A landscape with many peaks, sampled at points; each row gives a point and its height.
From any point a climber steps to the highest of the 2 points nearest to it. It stops when none of these is higher. Distance is the straight distance between rows; heights are no part of it.
Zadok height 4.34: [ 10   5  19  -9   0  -9   9  -7 -11 -15 -12   2  15   3 -25 -12  -3 -11
  -9  -5 -26  32 -22]
mezo height 2.89: [-18   3 -11   7 -28  18  25  -6 -11  -4   8 -14   1  -4  -8  -3  -6 -11
   4   7   5   3  35]
lazin height 6.96: [ -2  -7   2  -9 -14  12  12  -1 -13  -3   5   5   7 -13  24  28  -2  23
   1 -15  28 -17 -12]
lada height 4.09: [-14 -27  -3 -20  -5   6   3  -7 -23  10  25  -8  15 -21   2  27  12 -17
 -10  12   7  -9  16]
kupit height 0.48: [-33  -4  22  -6 -23 -10  23  -4 -33  -5   7   5  15   0   2  13  -3   0
  -1 -16  -6  -5   2]
Gaz height 3.68: [ 15 -12   9   3  20   0  -8 -12  -4   1  -5   7   2 -22  26  -7 -12  11
 -14   6  -4  31 -10]
dagu height 6.76: [-18 -18   1   5   1 -18   4   0  -5  24  20  12   1  -1  13  17  -2   8
  11 -12  14 -14   5]
viten height 5.05: [  9   9   0   1  13 -12  -3 -15  25   8  11  -1 -19  12 -17  -9  -6  15
  16  39   0  -3  10]
timo height 3.64: [  6  -3  17   9  11 -12 -10 -13   4  16  16   1   2  28 -17  19   8  -8
 -10 -16  13 -14  -3]
Ren height 1.77: [ 21   2 -19   6   2  18  -3 -10  23  13  16 -10 -13  12   7   9   1   8
  10  -1  27 -20  10]
mula height 3.69: [ 10 -21  24 -11  -5   0   3 -23 -22   7  20   1  21 -17   9  15 -13   1
  -6   5  -3  25  -3]
suk height 2.27: [  2  18  -4  -5 -18   4  -1   0   3 -13  10 -12   7  31 -40  -6  18 -27
   9   2 -12 -15   5]
zuz height 3.26: [ 35 -21  17   2  16   1 -12 -23   0   4  11   9  10 -19  24   6 -12  10
 -14   0  -4  23 -18]
vov height 3.24: [ 24 -15  16 -12   2   6   9 -26 -14  -9  14  -5   5 -20   0   6  -7   2
 -14  14   5  25  -4]
sem height 0.66: [ 18  25 -36   4 -13  31  -2  10  13 -10  -4 -24 -10   0   9 -21  -1  -8
   9   8   1   6  20]
buv height 1.98: [ 14  16 -22   0 -20  23   7   1   3  -4   2 -16   9  21 -12  -4   7 -21
  -1   1   3  -3  13]
dokek height 5.63: [ 10  13  -8   0   8   0  -5 -12  24  -5   0  -8 -18   2   2 -18  -8  21
  22  25  -3   6   7]
vope height 6.45: [-40  -4  16  -1  -5 -11  -1  16 -16   9  -4  18   6   3  15  20   1  13
   6 -21  -6 -18 -12]
Betep height 2.22: [ 30 -35   2  -3  13  -6 -13 -26   2  17  31  16  -3 -19   9  17  -4  12
   2   6  12   0  -6]
fuvu height 2.93: [ -3 -30   7   6   0 -13  -2 -23 -16  25  35   1   5 -11 -12  15  -7  -7
  -2   8   7  10  20]
Mur height 0.14: [-19   5   5  12  -1 -17  12  -6  19   8   8   7 -19   7  -7 -18 -12  26
  27  18   1   7  25]
Nogi height 6.65: [ 21  11 -24  -3   9   9 -25  -4  15 -10  -3 -22  -7   4 -24 -12  15 -26
  -9  21 -14  -5  11]
lemiz height 2.60: [ -1   4 -21   4 -14  19  10  -8   2   6  16 -19   2   4  -6  -2  -3  -8
   7  18   6  -7  34]
natat height 2.29: [ -5  12   0   9  16 -10  -6  20   5  -3 -28  15  -2  -8   8 -20 -10   7
   1  -4 -17  23 -16]
Fibov height 1.31: [ 20  16 -16  -1  -6  28  -1  -9  25  -2  15 -15  -9  17  11   5   4  20
  24  -3  22 -23   7]
pidis height 6.25: [  2 -20   3 -14 -12   5  14  -9  -5  -1  22   9   1 -12  13  29  -5  24
   9   3  30 -13  -4]
nuko height 4.93: [  7  19 -22   6  -3  14  -8   2  20   8   8 -16 -16  26  -7  -6   6  -5
  16   3  -1 -21  16]
dil height 6.88: [ 19  13 -10  -9  -3   6  -4  -6   6 -11  -7 -15   3   6 -25 -11  13 -22
  -6  16 -14   3   7]
mabov height 4.57: [-14 -21   8   0  -6  -3  16  -8 -17  10  16   7   2 -25  17   7 -14  20
   8   8  10  16   3]
difum height 0.71: [-12  10 -12   2  -2   5  -6  24   8   7 -11   2  -3  18   3   5  12  -8
  -3 -14  12 -27 -10]
mor height 1.13: [-12  10  -3 -21 -12   5   6   7  -4 -14   0   1   0  18  -8  10  16  -5
   3   4   2 -22  -1]
nud height 3.59: [-21  16 -12   0 -38  23  23  21 -11 -14 -10 -11  -2   4  -3  -2   5  -2
  11 -14   6 -12  17]
niti height 4.48: [ -5 -13   0 -22   2 -10 -12  -3   9   6  20   3  -3   7  -1  30  20   4
   9  12  11 -33  -9]
limon height 2.57: [  9  -8  27  -1   5   7 -15  -4 -14  -3 -21   9  28  -6  27  16  -3  -6
 -24 -19 -26   7 -24]
tofir height 3.70: [  0  -7   2   7  17 -15 -12   7  -9   1 -21  -3   8 -21  -8 -24  -4 -21
 -11   7 -32  35  -3]
sek height 5.82: [-19 -25  12  -5  -3 -22  -5  -5  -1  22  33  19  -3   4   5  30   1  13
  19   5  12 -20  -1]
gebib height 2.15: [ 10  25  -8  -1 -18  16   4   8  10 -14  -5 -12   3  22 -28  -9  13 -18
  15  -5 -12  -6   5]
pip height 1.32: [ -4  15   8 -20 -22   9  17   6  -2 -26  -6   1   5  18  -4   6   8  13
  13   8   5 -14 -13]
zalun height 2.94: [-24  13   8   0  -3 -22  10  16   1  -3 -14  15  -4   5 -14 -15  -8  11
  12   3 -14   9 -12]
Vinid height 2.74: [ -1   0  18   8  28  -3 -12   0   7   4  -5  15   1  -6  19  16 -13  20
  -8 -18  -6   6 -23]
pagod height 3.45: [  9  15  10 -10   7  -5   0   1  13 -16  -9   8  -3  20 -10   2   6   6
   0   1  -2  -3 -22]
vurad height 2.82: [ 17  10  19  11  17 -14   8 -17  14  -7  -5  11 -12   3  -5  -6 -29  31
   0  -9   0  29 -13]
Vovi height 2.28: [  4   2 -19   5 -16  21   6  -3  13   8   9 -18  -6   6   8   4  -4   6
  14   5  21 -13  25]
Mokol height 1.87: [ 11 -12  -1   6  18 -10 -18 -13  19  24  17   2 -12   7  -1  18   9   4
   0   5  18 -17  -3]
Daz height 1.89: [  7 -18  16  10  10 -26   6 -28  -2  23  22   7 -10   1 -13   1 -17  18
   4  13   2  17   6]
Pofo height 2.70: [-15   1  -3  10   1 -21  -7   7  -2  13   0  -5   8  28 -33  -4  12 -36
  -6 -11 -11 -13  12]
vik height 2.75: [ 40 -32   4   2  13   2 -22 -21  -1  12  18   2   6 -21  24   9   0   2
 -11   2   8   4 -10]
gike height 3.82: [ -8   3 -19  -5   2  10 -10   4  18   9  14  -9 -14   6  11   2   9   7
  25  29  11 -29  16]
Lal height 3.16: [-12  15   3  -9   7 -14   5  15  16  -7 -15  13  -7  14  -2  -5  -7  14
   6   5  -4   0 -21]
daf height 3.31: [-37  -7   1   3 -30   7  30  -8 -20  -2  24  -8   2  -6  -7   3  -6   0
  10   3  10  -7  37]
punu height 3.02: [  9   2  11  14  -2   9  -3   0 -14   5  -9   1  23  14  -6   5  -5 -19
 -24 -45  -8  11  -9]
Sani height 2.46: [-12  10   3  -1 -12 -17   4  -3  -4  -4   5  -4   9  23 -39  -4   7 -26
  -1  -7  -9  -7   6]
Relom height 4.10: [ 14   9   6  -2  -3   1   3   9  -1 -15 -13  -3   7  -6 -20 -20  -4 -10
 -10  -6 -13  29 -16]
Geb height 6.44: [ 13  -3   4   6  27 -19 -20 -10  13  14  -1   0  -8  10 -17  -1   0  -3
 -11   5   0   1  -8]
lakoz height 0.79: [ 30  22 -18  -1 -13  30   0   1  14 -12 -11 -20  -4   5   7 -17  -2   2
  12   1   6  -3   7]
bena height 5.20: [ 28   6  11   1  18   8  -2 -13  12 -12  -4   3  -1   8   3   0  -8  12
  -8  -8   7   9 -23]
sezog height 1.36: [  9 -17   2   3  12   1  -9   1  15  14  23  20  -7   4  10  38  -5  21
   6 -21  28 -27 -11]
remid height 4.55: [  0 -21  -1 -15 -10  10   1  -7 -27  -1   9 -12  13  -9   1  17  16 -26
 -22  -3   5  -6   8]
boti height 7.92: [-1 -1 -3  5 12 -5  1  0 14 15  5  7 -8 -5 12  5 -4 16  4  7 15 -8 -2]
Gukin height 3.18: [ -8  10 -16  14   4  -9 -21  23  12  12 -15  -7  -5  18 -16 -11  15 -32
  -9 -10  -5 -11   7]
fud height 3.91: [  7   2 -16  13  19 -10 -27  -8  24  24   1 -11 -19  15 -11  -4  12 -16
  -6  15   4 -12  12]
furi height 4.14: [  7 -22  14 -11  -7   6   3 -17 -23   5  18  -3  17  -6   8  18   4  -8
 -18  -7   5   8   2]
Beso height 3.25: [  5  13  -1 -11  -7  -9   8   5   4 -22 -10   1   2  -7 -30 -18  -2  -8
   7  26 -19  30   0]
sotez height 6.72: [ 34   8   5   1   5   8  12 -19  17 -16  -6   0 -11  -2   4 -16 -23  21
   3   7  14  23  -5]
Fezot height 6.66: [  6 -17   6  -7   6  13 -11   5 -28 -11 -16  -5  21 -24  31  -1  14 -12
 -29  -4 -15   9 -17]
Zuvog height 4.75: [ 20 -12 -18 -18   4  11  -9 -20   9  -3  20 -13  -6 -19  -1  12  14  -5
  -7  40  10 -12  12]
suget height 3.62: [  5  14  -7  20 -10   5  13  20  -1  -4 -22   1   4  -3  -9 -17  -8  -5
  -1 -20  -5  29   1]
dilu height 5.08: [-23 -29   8  -9 -16 -11  15  -5 -21  14  24  15   2 -23  17  26  -2  17
  15  11   9  -3  10]
Liru height 3.76: [ 22   9   4 -13   5  -5  -7 -14  14 -10   2  -2  -5  16 -27  -3   6  -2
  -8  11  -2   2 -12]
til height 2.69: [ -7  -2  -1   3  -1  11  -2   9  -7   0 -12   4   4 -10  21   5   6  -4
 -12 -12  11 -10  -8]
tosop height 8.11: [-37   8   3  22  15 -28   0  18  17  17  -5  20 -19  16   4  -3  -7  20
  15  -9   1 -10   0]
telib height 1.00: [ 24  27 -17  -5  -5  32  -3   1  22 -15   2 -14  -8  18   3  -6   2  19
  25  -7   5 -19  -1]
Mir height 4.11: [  9 -17   9   0   5   1   8  -7  -8   5   5   5   1 -29  33   0 -19  21
   3   8   7  24  -4]
Dezus height 6.04: [  0 -22  -4  -5  23 -15 -19  -2   6  18   6   7 -19 -25  18  -6  -5  16
   9  35   4   5   1]
Laki height 5.80: [ 15   1  -8   4  15  -6 -13  -6  16   8  -5  -6  -9   0   1 -12  -3  -8
  -8  10   3   2   2]
sopub height 0.50: [ -1   6 -26   3  -2  13   2  13   7  -4  -7 -14 -11 -13  -4 -23  -9  -8
   5  27  -5  15  20]
fifi height 5.23: [-33  12   9  14 -12 -18   5  20  -5  -3  -1  13   6  27 -30  -8   8 -16
   8 -29 -11 -10  -3]
Napi height 5.21: [ -2   1 -12   5  17  -6 -13   7   3  14  -5  -5  -9  -5   8  -6  10 -20
 -11   7   6  -2  11]
gisef height 4.58: [ -2 -13 -11  10  18  -2 -15   3  -6  20  -3  -7  -7 -17   6 -11  -5 -26
 -18   1  -7  19  17]
suta height 1.75: [ 12 -22   3  -2   9  -5  -9 -12  -1  14  27  17  -5  -3   2  26  -3  16
   7  -8  17 -13 -10]
liro height 6.09: [ -1  10   2  12  13 -12  -8   3  22  10  -4   5 -14  24 -10  -5  -9  10
   4 -10   8  -9  -3]
Puni height 0.43: [-11   9 -19   6  -4  -2   2  11  14   0  -5  -7 -15 -13   6 -22 -12   9
  19  33  -9  14  23]
keti height 6.23: [-30   2  -9 -10 -15  -6   9  17 -17  -7 -22  -1   3 -13  -4  -4   8 -10
   4  17 -11  -2  10]
Laz height 4.16: [-15  24  -8  10 -21   7   5   6   8  -6  16  -9  -7  27  -9 -14   6   0
  34  -2 -10 -19  24]
nober height 2.10: [ 10  13   3  17  14  -7  -8  20   9   4 -24   7   1  -1  -6 -15  -9  -2
  -6 -22 -17  22 -20]
puna height 2.79: [  5   0  23   8  -4  10 -10   1 -16   3 -12   6  29   8  12  17  -1 -13
 -24 -37 -19   6 -16]
gufig height 6.86: [-36  -2  29  -4   7 -26   6   5 -15   3   1  20   5   5   9  16  -7  25
  12  -5 -15 -11 -13]
Zaz height 4.47: [  6   3  -9   1  13 -13 -12 -12  17  11  11 -14 -17   8 -19  -7   4  -7
   5  30   4  -7  18]
kilaf height 6.58: [-16 -13 -11 -23   6   5  -6  12 -24 -17 -18 -10   9 -33   3   0  17 -22
 -19  20 -20   4  12]
Ses height 5.33: [ 32  -4  15  -3  23   1 -12 -11  -8 -17 -12   2   9 -10   3 -11   1  -4
 -24  -2 -13  22 -29]
zus height 7.69: [  5  -1 -25   7   6  16 -14  22  -3  -3 -24  -6  -4 -20  24 -19   6 -19
 -16   0  -3   1  -4]
vama height 7.06: [-26  11  -3  15   9 -19  -3   6  21  18   6   9 -16  26  -4  -2  -8  16
  16  -7   8 -22   8]
reme height 1.90: [-13  -1   4  -4 -20   7  31   4 -21  -8  -6   1   3 -21  16  -1 -12  20
   5   1   7  10   4]
mel height 3.50: [-18 -32   0  -8  -3 -14   3 -22 -16  18  31  -5  10 -10  -6  25   3 -12
   0  17   6  -4  22]
geg height 5.49: [-39   7   7  15  -2 -26   1  25  -5   8  -8  16   6  14 -17  -9  10 -14
  12 -14 -19  -4   2]
rizir height 5.09: [-15 -13  13 -11   2 -20   0  -9  -7  12  22   6  -1  13  -8  20  13   6
   7   6  12 -27  -1]
mekag height 1.04: [  1   2   8   2 -25  13  24 -11  -5 -10  14  -4   5  13  -1  13  -3  12
   5 -30  24 -10   8]
Domik height 2.16: [-17  -2   9   3 -12  -3  20   2 -22   2  -6   4   7 -16   6  -5 -12   1
  -2  -3  -6  20  10]
Zep height 5.91: [-38   8   4   4 -28  -5  13  37 -19  -8 -18   9   3  -3 -11 -12   8  -4
  14 -10 -13  -5  -1]
ravo height 5.69: [ 31  -3  12  -6   9  12   1 -15  -6 -17  -7   2   9 -12   7  -7 -15   7
 -21  -5   4  21 -21]
Seza height 3.10: [ 10  -5  17   3  32   5 -26   7  11  -4  -7  22   3  -4  25  20  -4  11
 -14 -26 -12 -18 -31]
rov height 6.99: [ 11  -8   0  -8   4  12  -7   8 -12 -16 -22  -2  13 -12  12  -9  12 -20
 -20  -7 -12   8 -23]
lotu height 0.47: [  9  16 -14  -3   2  20  -3  16  13  -9 -17   3  -6   9  11  -2   8  -2
  -8 -13  13 -22 -16]
Nufis height 0.90: [ 15  -2  -6   8   0   6   4  -2  22   5  19   6  -3   4  15  23  -4  22
  11 -19  34 -22  -5]
zet height 3.17: [ 10   0   6   4  15 -21 -17 -21  12  19  16  -8  -7  28 -33  16   9  -5
  -4  -2   2 -24  -3]
Baf height 7.43: [ -8  -1   1 -10  15 -26 -17   8  -3  -4 -20   0   4   9 -19  -4  21 -19
  -6   7 -18  -3  -9]
lep height 2.90: [ 31 -20  -2 -16   4   9  -4 -22  -7 -14   8  -8   3 -23   5   8   7  -4
 -22  18  10   8  -9]
vor height 4.19: [  3 -10   2  10  20  -7 -15  -6  -9  17 -11  -1   4 -25  13 -13  -7 -15
 -17   6 -20  32   4]
fipo height 3.07: [-15  11  14 -12  -6 -21  19  10  -1 -21 -10  10   0   0 -24 -17  -9   2
  14  17 -22  22 -10]
popa height 6.74: [ 10 -21   7 -24   2  12  -4  -6 -20 -12  -6  -4  17 -25  17  13  12 -10
 -22  -2  -4   2 -13]
duro height 3.40: [ 16 -11  10  -5  20   1 -20  -5   5  -6   3  15   7 -10  20  20   7  10
 -16 -11   1 -11 -30]
Ves height 4.29: [-17   4  -3  34 -11 -14  25  12  -2   4 -18   5  -7  -8   0 -35 -21  15
  10 -26  -5  34  16]
mugi height 3.09: [ 39 -10  -5 -20  -6  21   2 -19   5 -13  15 -13   2 -12   5   3   3   1
  -7  18  23  -7  -9]
nir height 3.90: [ 10  -1   5 -25   4  -4 -11 -14  18  -4  14  -4  -7  19 -11  20  15   5
   6  18   7 -28  -8]
Geni height 2.48: [ -3   5  14   4  26 -10 -11  11   4  -9 -18  21  -6 -11  15  -7 -15  22
  -5 -12 -10  14 -23]
venu height 6.07: [ 27  16   1  -1   1   9   5 -16  23 -12   0  -7 -12  10  -8 -11 -11  13
  12  20   3   5   3]
rez height 2.97: [ -7   7  -8  13  -5  -4 -13  25  -9  19  -8  -6   6  18 -20  -4  18 -41
  -6 -22  -4  -6  11]
fimun height 4.99: [ 18 -11  22   0  18  -7 -18  -6  -9  -7 -22   6  21 -11   8 -12  -5 -15
 -22  -8 -32  28 -16]
fefa height 3.92: [ 10   5  -4   4   3  -4   0  11  -3  -5 -21  -5   3 -18 -13 -22  -5 -19
  -6   7 -14  41  -2]
bip height 3.39: [-15   4 -13  -6  -3  -1   1   9   3   2   0  -9 -12   8   9   2   8   1
  14  17  11 -15   8]
Vukos height 4.30: [  2 -11 -20 -17   6   6 -13  -6  13   5  18 -10 -11  -8   5  11  16  -5
  13  41  11 -24  15]
momon height 4.95: [  3  -7  -7 -12  -7  12   7  -3  -9   2  13 -13   5  -4  -2  13   8 -16
 -12   1  15 -11   5]
vuza height 7.05: [  2  -1   0   0  26 -26 -28  -5   4   8 -10  -5  -7  10 -18  -3  19 -16
 -13  14 -17  -1  -1]
duvad height 3.63: [  3   4  10   9   6 -13   7   5  -4  -6 -19   6  -1 -16 -14 -31 -21  -1
  -1   8 -20  48  -6]
kip height 3.88: [-29  18 -16   3 -24   3   3   7   3  -5  10  -9  -7  16 -24 -10   4 -14
  36  16 -21 -13  30]
Vez height 3.83: [-18  21 -15  12 -36  21  11  10   0  -7  -5 -13  -1  19  -3 -11   9  -2
  29 -16  -1 -17  23]
Kana height 7.35: [-35   5  16  10  14 -23   5  15   2   9 -10  24  -9   7  10   3  -7  23
  12 -13 -11  -6 -14]
pob height 4.98: [-15  14  11   5 -24  -7  19  13  -9 -17  -2   7  11  25 -21  -5   2  -6
   6 -29  -7  -8  -9]
luz height 0.19: [  9  22 -19   5   8  20  -7  17  32 -11 -16   4 -15   8  23  -3   2  17
   6 -15  17 -22 -12]
fomu height 6.05: [-25  16  -3  -5 -25   0  10  30 -10 -18 -16   7  12   2  -7  -2  10 -11
   7   5  -9 -11  -2]
teke height 5.97: [-19  -3   9   5   3 -13  11   0  -3   8  10  14  -1   6  10  12  -5  14
   4 -16   6  -4  -3]
rezo height 7.14: [-10 -15   9 -25 -13  11   3   5 -33 -14 -13   5  19 -25  25  13   6   2
 -15   2  -3  -1 -14]
Nuka height 6.17: [ 24   1  12  -7   0   7  21 -18  -1 -15  -4  -3   1 -10   5  -8 -17  23
  -7  -4  15  23  -9]
Zura height 6.90: [  2  -9   3   8  24 -20 -11 -10  15  21  12   9 -19  -7   7   2  -6  23
  15  18   9   3  -5]
Momer height 5.55: [ 11 -18 -17   1  21  -5 -14  -3   9  16   0  -1 -10 -28  15 -17   2   1
  -5  37   6   8  11]
lerom height 3.61: [ -8  13 -18 -16 -11  16   7   3   0 -16   4 -14   2   1 -18   0   8 -14
  13  30  -8  -8  18]
nekov height 2.45: [  8   8  26  17   6 -14  20 -11   9  -9 -11  14  -3  -1   3  -2 -39  37
   3 -31  -8  28 -13]
viv height 7.15: [  5   0  -9 -15   9 -10 -15   5   3 -17 -14  -8  -1  -4 -18  -7  18 -23
 -12  21 -14  -2  -1]
zozo height 4.68: [ 39   4   9   1  17   8  -8 -23  23  -5  13  -3  -6  13 -15   9  -5  10
 -11  -5  15  -3 -19]
Fof height 4.63: [ 10 -10   5   1  28 -12 -23   3  -3   6 -20   5   8  -7  12  -8   4  -9
 -18   4 -26  19  -7]
talet height 7.61: [  1 -17   5 -20 -11  16   9   3 -25  -6   3   6  12 -22  30  23   8   8
 -11  -5  16 -10 -16]
biv height 4.82: [-14   7  -4  27 -14 -11  26  -1   7   5 -12   2 -12  -3   7 -22 -20  24
  13 -25   3  16  18]
nufe height 3.94: [-27  -2   1  12 -34  -3  30  -8 -12  -5  17  -5   0   9  -1  -9  -4   2
   9 -19  12  -8  29]
melod height 4.21: [  3  -9   1  10   9  -2 -14  -1  -3  19  14  -1   4  21  -1  18  11 -21
 -18 -27  16 -19   1]
Ninu height 3.86: [  1  10  -9  36  -7  -1   7  19  12   5 -27   0  -7 -10  -2 -29 -18   9
   6 -25  -5  32   7]
gav height 5.54: [ -5 -17   0 -12  -1   2   1  -5  -8   9  10   2   2 -13   6  16   6   4
   3   5  19 -14  -3]
kef height 5.42: [  8  24 -11  11   5   3  -7   9  25   6  -3  -6 -11  33 -13  -8   2  -6
  12 -15   4 -13   4]
mok height 3.47: [  1   1 -18   5  22 -10 -31   8  17  17  -8  -6 -11  16 -11  -9  19 -25
 -10   1   0 -15  -1]
vasuv height 6.82: [-12 -11  -1 -21  -3   7   2  12 -28 -14  -9  -4  13 -35  20   3   2  -4
 -18  18 -14  11  -2]
bov height 3.23: [  8   7   8  11   9 -14  11  -7   2  -5  -9   5  -7  -1  -6 -21 -22  14
  -1  -2  -4  37  -2]
Mifom height 3.03: [-13   3  -4 -11   0  -1  -1  17   0  -1 -12   6  -7  -2  18  -4   6   6
   0   5   8 -13 -10]
numo height 2.56: [  9   2   2   8   9 -17  -7 -18  21  20  22   2 -12  23 -18   7  -2   5
   6   2  15 -14   8]
ton height 3.35: [ -3  18 -15 -12 -13  10   9  11  -4 -21  -8 -13   4 -12 -26 -17   0 -16
   9  28 -22  22  10]
nosuz height 3.46: [ -8   2 -12 -21  -8  -1   7  -1  -6 -15  -8 -12   6 -16 -20  -4   2 -14
  -6  27 -11   4  11]
Zukam height 1.39: [ 13  10  -1  -6 -19  22  16  -6   2  -9   9 -10   2  14  -2   7  -1   4
  -3 -10  19  -4  -3]
Tamad height 4.20: [  1 -19   8   4  23 -10 -31  -1  -5  14  -7   2  14 -12  22  -3  13 -15
 -20  -4 -21  -1  -3]
bifuz height 5.00: [-18  -2 -12  13  -7   2  -6  11  -9  21   8   1   5  20   6  14  10 -14
  -7 -35  18 -28   8]
vulo height 2.06: [ 16   5  18  14  19   7  -9   2   8  -9 -19  10   9   4  20  -1 -18   5
 -20 -29 -14  17 -27]
zono height 0.57: [ 20  10 -32   4  -1  36  -5   4  11  -2  -4 -18  -5 -17   5 -23  -4  -9
   4  25   0  10  22]
Gis height 0.33: [-22   9 -14   4   3  -8   4  -1  20  10   1  -1 -21  -6   4 -18 -17  23
  29  37  -3   3  24]
Goli height 3.34: [  5  10  -2  22  -5   8   3  13  -5   0 -15   2   6   6  -4 -10  -4 -14
  -9 -42  -2  15  -7]
mul height 3.77: [ 12 -21   9  -7  25  -3 -31  -7  -5   8  -3  10  10  -3  20  13  18  -5
 -19  -9  -9  -9 -14]
dat height 4.52: [  4  19 -16  10 -15  17   4  -8  13   0  15 -22 -13  27 -13 -15  -5  -1
  27   6  -6 -10  31]
kaz height 3.60: [ 33   4  -2 -14   1  11   5 -29  11 -14  14 -15  -1   7 -15   7   4  -7
  -8  17  16  -1   0]
Vutav height 1.88: [  8  18  10  18  18  -2  -2  12  15 -14 -20  12  -4   5   5  -4 -16  11
  -6 -36  -9  14 -21]
ragis height 4.61: [-17   6   9   8 -25  -6  24  -2 -12  -7   8   2   4  16 -19 -10  -8   0
   4 -25   0   0  11]
tomav height 5.40: [-15   3  11  14 -11  -7  23   2  -3   2  -1   9  -5   2   9  -3 -14  24
   8 -21   4   4   5]
gude height 0.94: [-26   8  -5  -4 -17   0   1  17  -2   3  -1  -3   5  22  -5   6  15  -8
  11  -7   6 -25   4]
Dek height 5.76: [-26 -26   0   5 -15 -10  13   1 -19  20  30  10   3  -9   7  21  -1   2
  18   2  16 -19  19]
bida height 3.75: [-23  24 -18 -13 -18  16   2   7   2 -13  12 -13  -6  11 -18  -7  15  -7
  31  27 -30  -9  23]
nusos height 7.30: [  8  -5  -8  13   9  12 -17  18 -11  -2 -30   2  12 -21  20 -18  11 -11
 -22 -14 -12  14 -15]
zit height 2.42: [  0 -28  14   1   6 -21   1 -29  -9  25  33  11  -1  -6  -3  17 -10  11
   9  11   4   8   7]
Mopi height 2.32: [ 23  -6  26   5   8  20 -12  -7  -4  -7 -12  12  20  -9  24   8 -15   4
 -22 -33 -14  10 -23]
Nok height 4.64: [ 20  -2  25   0   4   1  -3 -11 -15  -8 -15   4  18  -1 -15 -11  -7 -18
 -24 -11 -30  36 -16]
zoses height 1.49: [  4  11  11 -25 -24  17  26   5 -12 -24  -8   0   5   0   5  11   0  16
  -2   0  12  -8 -18]
piv height 2.41: [ -8  -6  -3   5  -5  10   4  15 -21   0 -17   0   3 -15  18  -4  -5   3
  -7  -2   0  13  -1]
Varu height 1.71: [ 16  15  -5  -5 -18  21  17 -15   3  -9  17 -19   3  16 -17  -3   2  -9
   6  -6   8  -5  14]
Vifu height 5.74: [-49  16   5   7 -17 -20  11  33  -9   0 -15  15   1  14 -17  -9  12  -8
  18   0 -13 -14   6]
Gepod height 0.72: [-16   0  13  -1 -25   5  32  -3 -22  -5   8   2  11   5   4  11   3  11
  -2 -16  13  -9   2]
feno height 1.67: [ -5   1  15 -19 -23   9  29  -6 -24 -23  -5   3  11 -14  13  13  -5  15
  -1   3   5   6 -14]
sevo height 5.83: [-32  -2  -1   3  -4  -8  -1  19 -10  18   0   5   2   8  16  15   7  -5
  -4 -18   6 -22   2]
livi height 4.17: [ 33  12   2  -1   5   5  -9 -30  19  -2  14 -10  -7  21 -27   1   3   0
  -4  10  10  -7  -9]
Pubuv height 6.40: [-33 -11  -4 -14  -9   0   9  15 -32  -7 -14  -7   8 -23  -6   3  15 -20
 -11  21 -17   6  14]
Busuf height 0.44: [ 14  10 -10   7  10  16   2   7  27  -3   1   2 -12   4  23  15  -1  22
   2 -19  28 -24 -12]
nul height 5.17: [ 10 -17 -18 -12  17  -2 -18  -9   8   3   8  -5  -6 -26  10  -1  14  -9
 -13  37   8  -1   9]
mifo height 2.23: [-16  -9  -4   7 -14  18   5  23 -27  -1 -31   1   4 -33  33  -4  -4   9
  -8  -6   6   4  -3]

Where does a climber stop that starts at each point below?
Gepod: sotez
numo: tosop
vulo: dagu
mifo: boti
rez: sotez
Nufis: dagu
zalun: sotez
lep: talet
lakoz: talet
fifi: talet
